Each scene shows the same named points in several views. A view is turned or mirrored, and shifted as a whole, has a little noise and may leave points out.
In the rows, zero is written as 128.

Scene 1
View 1
k464: [157 135 183  92 108 140 114 121 125 156 107 125  92 153 130 144 122  99
 121 113 153 127 126 127  82  99 148 127 153 105 147 121  84 128 136 165
 150 156 131 130  95 136 132 127 133 102 135 140 113  90 159 135 132 144]
k573: [144 109 172 124 119 115 121 140 121 150 117 124 129 165 145 160 138 101
 126 102 165 132 153 119  95  65 138 138 163  97 189  91 104 133 133 162
 137 143 111 133 108 167 142 110 139 111 132 125 139 112 147 143 121 131]
k274: [158 125 140 112 117 109 116 118 149 174 107 136  91 138 126 151 176 119
 131 101 119 136 153 104 118 106 131 117 145 118 116 136 115 135 137 160
 140 125 106  96 141 178 148 115 156 121 119 141 106 121 111 143 123 130]
k588: [164 107 125 153 154 101 126 133 131 159 117 143 131 150 143 159 178 130
 115 117 150 138 167 103 136  68 128 120 137 118 137 111 116 132 116 145
 149 131  91  97 150 173 154 123 153 126 114 122 120 141 104 149 130 122]
k722: [154 136 149  78  92 155  87 142  78 146 116  85  84 140 135 145 135 102
 113  95 141 141 126 135 119 118 137 118 121 148  92 167  87 120 117 156
 140 132 109 120 129 101 148 112  81 124 124 136 102 117 148 166 121 150]
k308: [172 125 142 123 140 126 126 142  96 147 130 113 113 156 149 149 128 113
 108 117 147 124 155 140 116 104 139 138 129 120 112 124  96 119 123 145
 167 150 112 125 124 124 152 130 110 116 119 124 126 119 166 150 136 128]
k735: [163 127 159 116 133 149 104 133  97 143 113 118 111 154 138 147 133 114
 103 122 175 140 128 122 117  73 137 118 129 128 131 128  82 122 105 146
 154 149 106 119 121 113 139 134 109 115 127 123 108 119 134 154 137 150]
k374: [198 118 104 163 197 116 139 133 104 150 130 142 127 151 153 148 157 144
  89 148 150 126 168 123 151  87 130 123 101 130  79 122  98 116  98 117
 192 150  96  98 156 118 162 160 128 127 106 111 113 146 134 156 156 124]
k54: [191 143 135 108 152 159 111 120  95 149 116 122  85 142 135 135 131 126
  90 140 150 132 126 131 131 112 137 112  99 143  63 160  74 112  99 131
 178 158 113 105 134  83 147 158 101 119 117 131  87 120 145 153 156 151]
k200: [169 137 145  96 116 139 108 120 120 164 107 121  82 138 126 145 152 116
 117 110 126 135 136 120 117 121 136 115 130 131  92 155  95 124 124 154
 150 137 112 105 134 134 144 129 125 117 119 141  96 113 134 149 131 139]
k284: [158 130 129  97 103 133  97 132 107 161 112 105  86 132 128 148 166 116
 120  93 126 144 141 117 135 114 131 112 123 144  87 165 105 126 121 156
 137 118  95  98 148 138 156 109 110 130 116 138  97 128 118 161 121 141]
k29: [160 131 145 100 109 118 120 137 116 163 123 111  90 143 139 151 143 106
 126  95 118 127 158 132 107 127 137 134 141 119 108 138 108 126 143 158
 150 133 118 120 128 150 152 112 126 119 120 136 122 114 157 149 123 128]
k507: [138 129 182  84  85 145  96 137 100 148 109  99 104 156 135 151 125  91
 125  91 161 137 127 130  91  90 143 128 154 117 160 128  89 128 129 171
 130 139 117 135 103 134 135 104 105 110 136 135 120 103 153 149 117 146]
k259: [187 150 162  96 146 160 116 108 114 153 113 132  77 147 129 131 117 118
  97 140 152 127 115 132 105 115 145 114 117 126  86 147  66 115 113 142
 179 169 129 116 109  91 133 161 117 106 125 137  89  96 160 139 154 151]
k291: [140 131 168  83  81 134  98 135 111 159 110 101  93 146 130 152 143  93
 133  85 134 136 136 126  98 107 140 126 152 120 139 140 100 130 138 171
 126 128 114 126 115 149 143 100 116 115 129 141 117 107 147 153 112 141]
k355: [135 107 150 120  93  85 123 147 133 169 121 114 119 153 141 169 169  97
 149  72 124 133 178 117 103  99 133 143 171 101 167 105 134 141 158 173
 122 117 107 124 128 208 155  82 151 122 124 133 146 120 137 148  99 113]
k946: [155 128 154 103 111 143  99 141  91 145 117 101 104 151 139 147 134 104
 111 105 155 139 134 132 117  94 137 125 132 131 121 140  89 123 117 155
 147 140 108 123 125 117 146 119 100 121 127 129 112 118 148 158 128 146]
k297: [173 119 117 132 146 121 120 158  75 141 137  98 122 153 156 153 143 120
 103 110 143 128 169 142 138 104 132 138 116 134  93 133 104 117 114 136
 167 136  98 121 148 115 166 122  95 129 114 117 128 141 159 165 133 125]
View 2
k200: [154  87 129 150 105 115 133 148 117 133 110 138 121 149 135 100 151 118
 128  94 141 134 112 131 119 116 110 107 123 126 151 123 102 138 129 124
 119 112 159 128 124 124 115 102 113 126 114  74 117  91 117 126 139 146]
k291: [154 110 123 155  98 136 142 150 132 158 110 108 122 117 100  94 161 132
 139 100 116 134 129 116 130 112 117 104 115 120 136 118 125 138 130  91
 132 118 158 143 124 129 114 116  93 118 116  87 123 103 140 130 147 139]
k735: [147  79 141 136  96 146 120 116 135 153 122 129 133 152 164  93 155 128
 122 132 147 114 108 149 141 114 127 108 118 130 126 131 122 152 142 130
 150 119 163 150 112 121 135 103 114 130 126  96 108 102 101 151 144 124]
k284: [166  91 113 151  99 126 137 142 120 109 117 119 113 138 135  96 146 127
 108 101 136 145 114 147 106 112 115 105 123 133 145 126 109 144 127 101
 101 119 163 117 132 143  99 118 112 126 119  82 134  93 112 128 149 147]
k374: [161  82 130 108 104 109 119 104 128 110 133 148 121 186 216 156 143 117
 135 124 179 116 107 174 114 139 116 109 118 139 156 168  84 127 119 165
 121  90 185 124 120 109 126 111 179 163 140  95 103 105  80 154 113 130]
k29: [159 115 119 146 103 115 145 142 126 148 110 116 118 127 114 123 161 127
 151  93 123 133 127 118 127 123 112 103 109 122 149 139 109 124 122 109
 123 102 166 135 123 120 116 119 121 130 124  86 114 105 135 132 129 142]
k507: [146 103 132 152  93 158 134 133 144 181 113 104 135 115 109  82 166 137
 141 122 115 117 126 118 149 108 127 104 113 121 120 120 141 148 143  94
 159 124 157 162 112 125 134 113  85 117 120  98 115 108 133 143 152 125]
k464: [133  97 149 152 101 137 126 147 135 194 104 129 133 138 117  95 165 124
 158 103 128 115 121 110 149 114 117 105 120 115 139 121 124 143 136 122
 167 117 150 168 107 102 142  91  95 121 112  82  99 106 141 137 138 127]
k259: [138  59 159 142 110 102 128 134 113 157 112 168 136 178 155 100 167 106
 122 107 142 114  93 116 159 111 115 118 118 136 140 115  96 146 149 164
 138 106 147 146 100 113 144  91 108 119 118  66  80  79 106 138 130 150]
k588: [153 113 114 128  96 149 112 132 150 135 117 112 116 150 178 136 127 131
 158 107 174 124 130 181  83 134 117  97 134 116 163 162 108 125 106 115
 146 114 184 142 134 102 114 100 156 163 125 103 142 129 114 138 131 106]
k297: [175 100 120 120 100 118 146  96 132 121 139 116 120 140 166 138 165 131
 124 130 138 122 119 147 138 130 124 106  99 143 132 159 107 127 127 129
 116  90 183 121 122 133 118 140 150 144 144 104 106 104  95 161 124 141]
k355: [157 150 102 147  97 148 137 150 152 172 106  83 113 100  98 135 148 140
 189  89 124 132 152 131 104 130 115  91 117 104 154 154 125 113 104  73
 150 112 179 150 133 107 108 117 127 144 117 101 142 137 159 131 128 114]
k946: [157  90 133 139  95 139 136 119 131 149 123 119 127 135 138  95 163 132
 120 126 130 119 117 133 142 115 126 108 110 133 125 128 124 147 139 113
 136 115 163 141 114 132 126 116 104 125 128  95 111 101 110 147 143 137]
k573: [140 124 130 138  93 167 121 128 159 194 113  96 130 123 132 118 152 139
 180 118 141 110 138 138 129 126 126  95 119 107 139 148 136 133 118 102
 182 118 174 173 116  95 135 102 119 142 122 109 125 135 141 148 135 101]
k54: [153  55 148 132 106  98 132 117 107 121 125 162 128 181 176 105 160 111
 101 117 151 120  91 136 145 113 118 119 117 146 140 128  91 149 146 164
 112 101 157 122 113 129 131 104 126 127 126  73  88  75  82 143 133 156]
k308: [159 100 132 128 101 119 139 112 132 152 124 124 127 145 151 132 166 126
 145 121 136 113 120 130 148 126 122 107 104 133 136 150 109 130 130 134
 136  97 169 140 114 115 134 120 133 137 132  95 100 104 112 154 123 134]
View 3
k291: [148 150 127 138 150  96 126 121 139 152  94 141 100 111 142 105  69 145
 141 125 103 151 137 165 127 133 117 127 136 139 197 141 123 143 108  84
  79 132 153 118 113 143 133  97 130 107 112 113 139 105 129 124 135 150]
k374: [ 96 110  81 102 135 156 121 168 134 164 157 144 131 106 121 144 173 106
 140 126  83 153 152 103 172 115 106 107 118 173 104 110 150 148 103 144
 125 117 161 135 119 121 108  96 165 111  92 164 215  93 101 154 104 149]
k946: [148 133 111 144 144 109 126 128 121 168 111 137 121  97 150 112  97 147
 153 136  92 162 147 152 147 116 116 130 145 150 162 132 127 146 113 110
 104 137 159 128 115 143 128  89 145 100  97 115 163 109 124 127 128 156]
k284: [121 155 122 117 162 103 140 141 145 147  96 157 119 107 133 103  99 130
 124 127  91 162 138 161 134 118 100  91 142 134 191 135 127 143 117 110
  85 131 159 124  97 127 126  98 156 119  88 118 192  95 127 142 117 156]
k308: [139 120  99 130 137 132 116 133 121 166 127 131 105 107 141 130 123 129
 156 126  95 145 154 135 145 122 116 130 125 161 129 115 137 148 101 106
 112 128 155 131 126 134 119  89 140 104 105 132 160 112 121 129 133 149]
k54: [125 120 105 144 152 142 107 157 134 178 127 140 134 125 155 110 134 125
 161 127  80 149 176 132 155 114  85 105 164 151 151 100 139 167 121 156
 114 152 169 149 127 136 105 112 175  94  84 110 213 101 123 153 122 156]
k259: [140 118 114 163 142 140  86 154 147 187 131 128 127 141 154 103 111 126
 177 122  87 133 178 122 151 126  96 131 163 156 169  98 141 171 116 145
 104 152 163 148 144 154 106 129 162  85 101 106 177 103 118 147 132 151]
k507: [168 140 122 158 135  93 120 117 127 173 104 130 116  93 151 107  61 159
 159 139 100 158 136 159 143 124 134 159 143 147 184 145 121 141 112  87
  94 135 152 119 122 159 139  93 128  94 111 111 124 111 123 114 136 154]
k573: [152 133 107 135 116 104 121 126 136 166 133 129 114  82 125 130  79 143
 148 136 105 153 117 127 156 134 155 177 106 165 159 156 132 126  93  76
  98 108 146 105 126 159 146  91 116 101 128 155 111 105 101 112 123 144]
k355: [131 155 114  98 134  92 139 119 145 131 110 144  83  91 105 129  75 129
 116 121 114 149 104 154 127 144 148 138  82 149 178 164 129 116  84  46
  76  95 141  91 107 132 146  82 103 126 134 165 108 100 113 113 125 142]
k735: [144 127 106 148 132 118 121 141 130 180 130 137 141  90 147 116 103 145
 158 141  87 165 143 131 166 115 125 146 147 156 156 130 130 143 115 125
 113 133 161 130 119 153 128  97 153  94  96 125 171 104 111 131 117 154]
k274: [109 154 122 106 145 108 127 153 175 143 119 154 112 119 108 113  93 112
 120 116  98 148 127 134 141 140 117 118 111 143 200 145 140 133 100  96
  73 111 149 108 111 136 129 113 140 121 118 156 160  84 108 144 111 144]
k29: [132 146 118 119 150 111 122 130 145 147 103 142  89 123 130 115  93 123
 134 116 102 139 141 154 121 137 112 111 120 144 178 130 132 144  98  85
  80 124 152 117 117 131 125  99 132 115 115 131 148 102 127 129 133 148]
k722: [152 144 122 148 162 105 131 123 116 163  89 142 119 103 161  99  90 149
 151 134  90 162 157 174 131 113  97 104 163 136 176 123 120 156 124 115
  98 148 164 137 109 136 122  87 156 102  84  90 179 112 140 131 132 159]
k297: [128 123  91 115 144 131 136 132 104 153 121 138 107  90 141 138 143 130
 140 131  93 157 150 149 143 111 107 103 124 159 108 115 133 146 107 109
 117 124 159 133 111 116 118  68 150 113  89 136 188 114 129 131 126 154]
View 4
k54: [139  98 150 153 124 158 121 120  81 131 112 136 105  92 123 120 152 126
 167 142 131 124 132 142 101 154  93 104 136 166  94 144 171 176 136 106
 138 132 117 105  91 132 115  91  89 144 148  83 123 158  99 133 147 151]
k291: [137 155 101 147 133 157 111 117 120 138 134 189 143  80 121 104 126 136
 119 117 138 141 143 135 116 140 129 148 123 113 125 145 127 127 108 120
 142 114 145  85  96 110 125 143 115 154 156 137 134 165 139 109  83 141]
k274: [143 142  69 141 138 142 123 137 136 148 160 205 130 120 115 119 130 107
 141 136 134 147 149 129 145 128 134 100 116 109 114 119 139 147 133 144
 146 103 144  93 117 110 104 120 119 123 173 111 137 163 140 131  89 130]
k200: [144 125 107 149 133 149 119 125 107 139 146 176 124  90 120 116 139 120
 144 132 134 136 137 142 113 141 115 117 125 132 111 131 147 156 126 120
 141 120 130  92  99 118 112 112 107 140 160 110 125 167 130 123 110 145]
k722: [142 131 145 140 129 162 121 119  92 128 121 167 130  78 124 102 120 154
 124 130 136 129 130 140  92 156 101 139 130 133 119 154 147 142 114  82
 139 127 134 100  84 126 134 121  98 161 140 139 113 165 123 109 108 148]
k259: [133 109 130 174 117 158 101 106  82 133 113 134 121  69 115 116 174 110
 173 128 139 136 133 147 102 137  99 131 130 173  93 149 155 172 125 136
 145 132 117  86  82 121 112 110  94 154 154  74 133 168 111 131 134 158]
k464: [132 148  97 175 122 163  96 102 113 142 107 165 149  69 109  99 156 112
 150 116 148 156 144 133 124 121 127 156 120 143 110 158 125 132 115 157
 149 112 143  77  83 109 121 153 112 165 157 102 151 166 127 116  94 142]
k29: [127 143 105 144 135 143 109 125 116 136 131 184 132 103 136 123 136 135
 126 117 130 128 156 133 119 140 135 133 131 117 117 128 130 136 115 134
 140 116 137  93 115 105 117 134 120 135 165 122 152 159 132 126 101 140]
k735: [142 128 129 157 123 173 122 116 110 144  90 153 134  99 106  95 124 118
 157 137 144 147 138 122 133 134 108 116 125 156 103 165 148 140 137 125
 147 109 148 102  83 128 130 125 102 159 144 105 137 149  95 121 120 128]
k507: [135 158 114 158 128 172 108 106 120 141  99 174 155  74 110  88 124 134
 129 116 147 153 140 126 120 131 125 158 123 128 120 169 122 112 110 127
 149 110 156  84  80 115 137 160 112 171 144 135 139 161 123 103  85 133]
k573: [132 166  85 162 128 168 108 113 144 157  94 183 155 108 108  97 122 110
 143 120 148 160 161 110 160 114 143 136 118 126 114 157 118 106 124 169
 153  90 164  85  98 107 126 167 126 155 155 114 171 147 116 121  84 118]
k946: [139 136 132 148 130 167 120 118 110 139 101 164 133  93 118 101 121 139
 137 127 140 136 141 127 117 144 113 131 129 139 111 157 141 133 123 114
 145 116 144  99  89 121 132 130 105 158 146 123 137 153 109 116 109 137]
k588: [141 137  86 140 136 153 135 143 146 159 116 189 125 159 114 115 110 103
 156 147 134 145 158 108 173 126 136  70 121 125 106 132 145 136 156 153
 150  90 155 110 120 117 110 119 119 120 163 100 158 137 100 143 110 106]
k355: [128 175  67 135 142 144 114 130 159 152 131 220 154 130 131 114 105 129
 112 114 134 144 171 110 158 120 162 128 122  86 131 125 108 100 120 159
 148  91 164  91 128  96 120 164 139 132 170 142 173 148 138 124  70 112]
k308: [121 132 134 149 128 155 113 117 107 137  90 156 125 112 136 120 138 137
 145 123 131 122 158 122 125 143 127 124 137 145 106 146 142 136 128 139
 141 117 137 103 109 114 125 130 112 141 154 103 167 143  98 136 126 136]
k297: [124 123 156 130 134 153 128 134 107 133  85 159 114 137 147 125 114 153
 135 133 126 107 161 118 125 155 123 104 143 137 107 140 153 137 133 110
 136 119 138 120 117 120 129 113 110 133 150 119 159 136  86 138 138 129]
k374: [132  99 138 141 134 149 135 140 112 144  94 147  95 159 132 137 132 113
 176 151 124 117 159 117 147 147 116  62 141 161  88 126 171 168 161 139
 141 112 131 126 125 125 110  87 104 114 160  70 162 131  72 159 157 119]
View 5
k374: [140  96 160  84 132 160 113  79 104 135 104  92 122 109 146 163  64 107
  72 120  53 112 135 115  77 129 129 126  84 114  72 140 173 141 121 111
 144 118 111 132 129  87 109 111 148 152 119 116 144 189 137  98  95 117]
k259: [125 135 138 113 139 124 117  99  79 143 112  81 110 143 177 126 106 111
 104 120  88  78 153 179 134 149 118 155 113  85  65  96 131 154 155 111
 120 128 152 182 132  79 149 113 102 140 149 123 170 163 133  92 115 113]
k507: [112 142 100 144 108 135 144 148  91 148 118  96 147 144 160 116 167 133
 138 133 104  93 128 165 147 121 140 140 120 123 110 113 105 107 133 122
 126 111 158 162 143 117 139 113  94 101 104 171 135 134 145  88 144  73]
k29: [ 98 113 134 124 134 114 127 128 121 148 105 110 136 123 145 128 125 147
 122 152  99  97 126 143 132 141 151 138 109 129 104 117 116 127 131 130
 113 139 152 140 150 123 122 113 128 139 115 146 128 151 141  84 143  87]
k573: [120 113  96 137  92 159 164 153  94 143 106  86 144 120 139 134 140 121
 137 154  72 111 133 159 120 116 145 130 118 128 107 119  95 107 135 117
 158 104 132 133 144 129  96 107 125 104  76 171 137 160 148  82 156  62]
k464: [113 131 107 138 112 127 149 141  86 147 109  82 125 137 159 121 139 123
 139 145  90  89 145 183 144 133 134 149 124 105  92  93  96 132 155 118
 134 120 152 161 144 110 126 109 108 115 111 154 156 150 140  84 150  77]
k54: [126 132 157 100 146 128 101  87  90 139 115  90 115 140 176 135  99 115
  84 104  87  81 138 143 119 141 122 148  97  98  70 116 161 148 129 110
 114 127 147 172 128  70 157 116 105 143 150 119 157 162 134  97  91 122]
k291: [ 90 133 121 141 122 106 135 146 113 149 111 108 138 133 152 119 151 148
 138 145 111  90 118 146 145 130 147 141 113 131 112 110 107 121 127 126
 114 134 165 149 148 117 138 120 108 120 106 160 131 131 146  85 140  76]
k200: [100 126 149 121 135 106 118 117 112 145 108 102 122 128 159 137 111 132
 111 132  95  90 124 135 125 136 135 147 100 117  88 111 134 146 128 114
 118 140 154 151 135  88 144 122 115 137 126 132 147 149 145  88 113  98]
k274: [ 84 115 142 136 115  93 140 143 128 140  96 104 121 103 135 151 101 135
 136 167  80 105 108 119 116 123 142 144  97 135 100 104 109 146 128 108
 141 146 146 118 134  98 116 126 136 137  88 141 142 145 156  80 125  71]
k735: [129 138 127 120 111 148 127 116  84 137 114  87 132 137 166 138 127 109
 107 111  80  96 129 139 114 113 121 138  99 114  89 123 142 125 123 105
 139 106 140 159 125  84 140 116 103 110 112 146 148 151 145  95 105  93]
k722: [106 146 139 126 140 118 107 118 103 148 122 110 142 149 170 116 153 146
 108 109 122  82 117 133 141 129 137 142 105 127 100 127 144 118 111 124
  99 130 167 169 137  97 171 121  88 124 135 149 128 128 138  96 113  97]
k946: [118 135 124 125 121 139 122 124  97 144 118  99 141 141 160 123 143 131
 113 117  99  93 126 143 127 124 135 137 107 122 100 125 133 118 120 120
 123 117 153 158 138 101 144 114 103 118 118 153 137 144 142  91 123  92]
k308: [127 110 131 107 131 152 126 108  99 144 112  97 138 130 152 131 119 129
 100 127  85  97 141 151 116 138 145 132 111 117  93 132 137 119 132 127
 124 118 137 150 146 116 118 103 126 133 123 143 134 168 134  95 133 100]
k297: [129 107 143 100 140 157 112  94 110 141 115 108 147 127 148 133 116 137
  83 116  91 103 128 117 106 134 149 122  99 130  95 155 162 108 108 129
 114 116 133 141 142 116 126 105 128 140 125 140 118 169 134 100 119 108]
k588: [114 104 139 117 100 140 142 133 116 134  97  95 130  99 132 165  93 115
 115 152  54 122 111 105  86 107 136 126  88 135  98 128 130 130 116 104
 162 121 118 109 128  98  95 119 147 128  75 144 139 165 155  87 114  75]
k355: [ 89 100 112 142 102 120 160 165 135 148  97 112 150 103 117 137 135 154
 148 180  87 119 110 125 122 118 166 126 112 154 129 123  89 107 123 130
 141 131 139 106 156 145  90 113 147 123  67 170 112 149 153  75 166  52]
k284: [ 90 133 156 128 131  98 111 126 124 142 110 114 133 126 154 137 125 146
 115 130 106  93  99 105 125 123 139 140  92 138 105 122 140 134 107 115
 111 144 159 139 129  88 153 130 113 130 114 143 131 131 150  89 105  89]
View 6
k588: [ 96 117 141 126 142  90 105 116 167  97  70  90  88  97 129 101 110 158
 119 100 143 125 143 175 123 144 166 128 131 129 118 140 125 133 107 144
  89 116 161 122 105 111 121 138 131 107 136 114 127 159 120 106 142 113]
k284: [102 127 132 129 114 125 109 116 159 114  67 120 115 117 166 109 117 149
 130 105 179 118 109 128  94 115 125 109 125 145 154 127 141 154 119 146
 141 107 177 134 119 142 133 155 155 126 135 105  97 163 147  84 141 132]
k722: [124 146 120 113  95 140 117 104 142  99  81 158 131 110 161 115 126 133
 148 120 166 118 109 120  71 121 104  93 133 142 151 122 158 155 121 135
 173 119 161 156 126 162 127 161 148 141 139 104  91 166 145  90 153 114]
k54: [ 96 136 130  85 110 104 103 102 128  78  71 173 144  35 155 120 105 133
 127 115 168 123  99 148 101 130 127  83 136 139 150 143 153 151 134 183
 164 118 157 133  89 166 114 166 115 122 129 118 127 149 142  75 150 108]
k374: [ 85 123 148  84 114  68 107 120 149  85  67 133 115  38 137 101 111 163
 125 111 145 123 129 194 147 160 170 122 119 131 129 168 145 135 142 186
 119 111 167 101  82 136 110 154  99  98 137 120 163 158 126  88 169 109]
k355: [130 120 134 161 133 133 121 126 186 121  92  61  89 180 121 115 118 138
 115 100 110 113 155 158  82 129 162 132 148 138 109 133 111 125  97  82
  86 116 142 132 129  91 121 154 159 137 135  99  97 184 114 121 155 130]
k297: [116 140 142  99  86 103 127 118 150 100  82 139 120  95 143 107 134 155
 146 122 135 115 137 170 112 152 142 126 116 134 131 159 159 140 143 143
 146 116 166 118 110 147 111 161 122 121 143 110 137 180 131  98 182 111]
k259: [109 133 119  99 123 116 100  99 127  70  83 174 151  36 140 132  92 110
 109 113 148 123  99 145  78 124 133  61 164 138 137 136 140 143 117 169
 155 131 130 147  82 161 108 175 114 132 118 118 115 146 131  85 140 105]
k573: [137 134 126 141 140 121 110 102 162  82  96 103  90 127 101 114 114 126
 128 115 103 121 160 166  83 146 154 112 157 124  92 126 123 124  84  98
  93 140 121 154 115 111 115 142 138 130 133 114 108 161 103 131 151  88]
k507: [142 147 114 136 120 145 115  94 149  85  96 134 111 131 123 120 120 116
 139 119 127 118 135 131  57 125 117  91 157 132 118 113 141 140  88 101
 136 141 127 174 126 140 121 151 148 144 134 108  86 161 122 120 145  92]
k735: [118 143 125 111 124 111 104  93 140  73  80 148 109  78 132 108 115 138
 142 117 147 122 131 152  97 141 127  96 145 128 121 125 149 140 104 144
 135 136 144 156 110 148 118 143 128 124 137 118 113 147 123 107 143  84]
k464: [132 133 115 134 137 137 106  97 145  78  97 135 127 100 115 130  99 103
 109 113 124 118 123 142  58 124 136  73 177 137 116 123 124 133  90 119
 125 141 113 162 103 132 113 162 135 142 120 111  94 153 117 111 136  99]
k308: [120 137 134 107 102 111 118 112 148  90  90 138 127  88 129 120 120 133
 128 120 121 115 134 166  92 145 144 104 142 134 120 149 142 135 128 134
 138 124 141 134 103 140 107 165 117 130 131 112 127 170 123 102 168 106]
k200: [102 124 128 123 126 124 104 112 153 100  75 128 126  94 151 120 101 131
 112 104 162 119 108 137  86 116 136  90 147 144 145 129 131 145 115 150
 137 112 155 137 102 141 121 163 142 129 126 110 102 156 138  84 139 127]
k29: [119 127 132 131 114 132 118 121 162 108  88 115 129 128 141 127 112 125
 113 108 133 114 122 147  77 124 147 104 147 143 132 141 129 137 121 120
 131 112 148 131 108 128 114 172 143 138 127 104 103 175 130  94 159 134]
k274: [ 96 110 136 145 149 118 101 122 172 111  71  82 103 120 142 115  98 138
 102  91 157 119 123 148  96 115 158 111 146 143 135 130 113 138 104 137
  95 106 158 124 107 109 125 153 152 122 127 110 102 162 131  93 130 137]
k291: [130 133 121 140 119 145 116 110 158 106  88 120 119 140 141 124 114 122
 125 110 143 115 121 129  61 114 128  96 151 142 134 120 132 142 101 110
 134 123 143 153 124 134 124 160 156 146 132 104  83 168 131 101 147 123]

In a view up to two points have been moved. Name them for each view, in the order of its rows, or write -.
view 1 | k291
view 2 | k355
view 3 | k29
view 4 | k573
view 5 | k200, k735
view 6 | k588
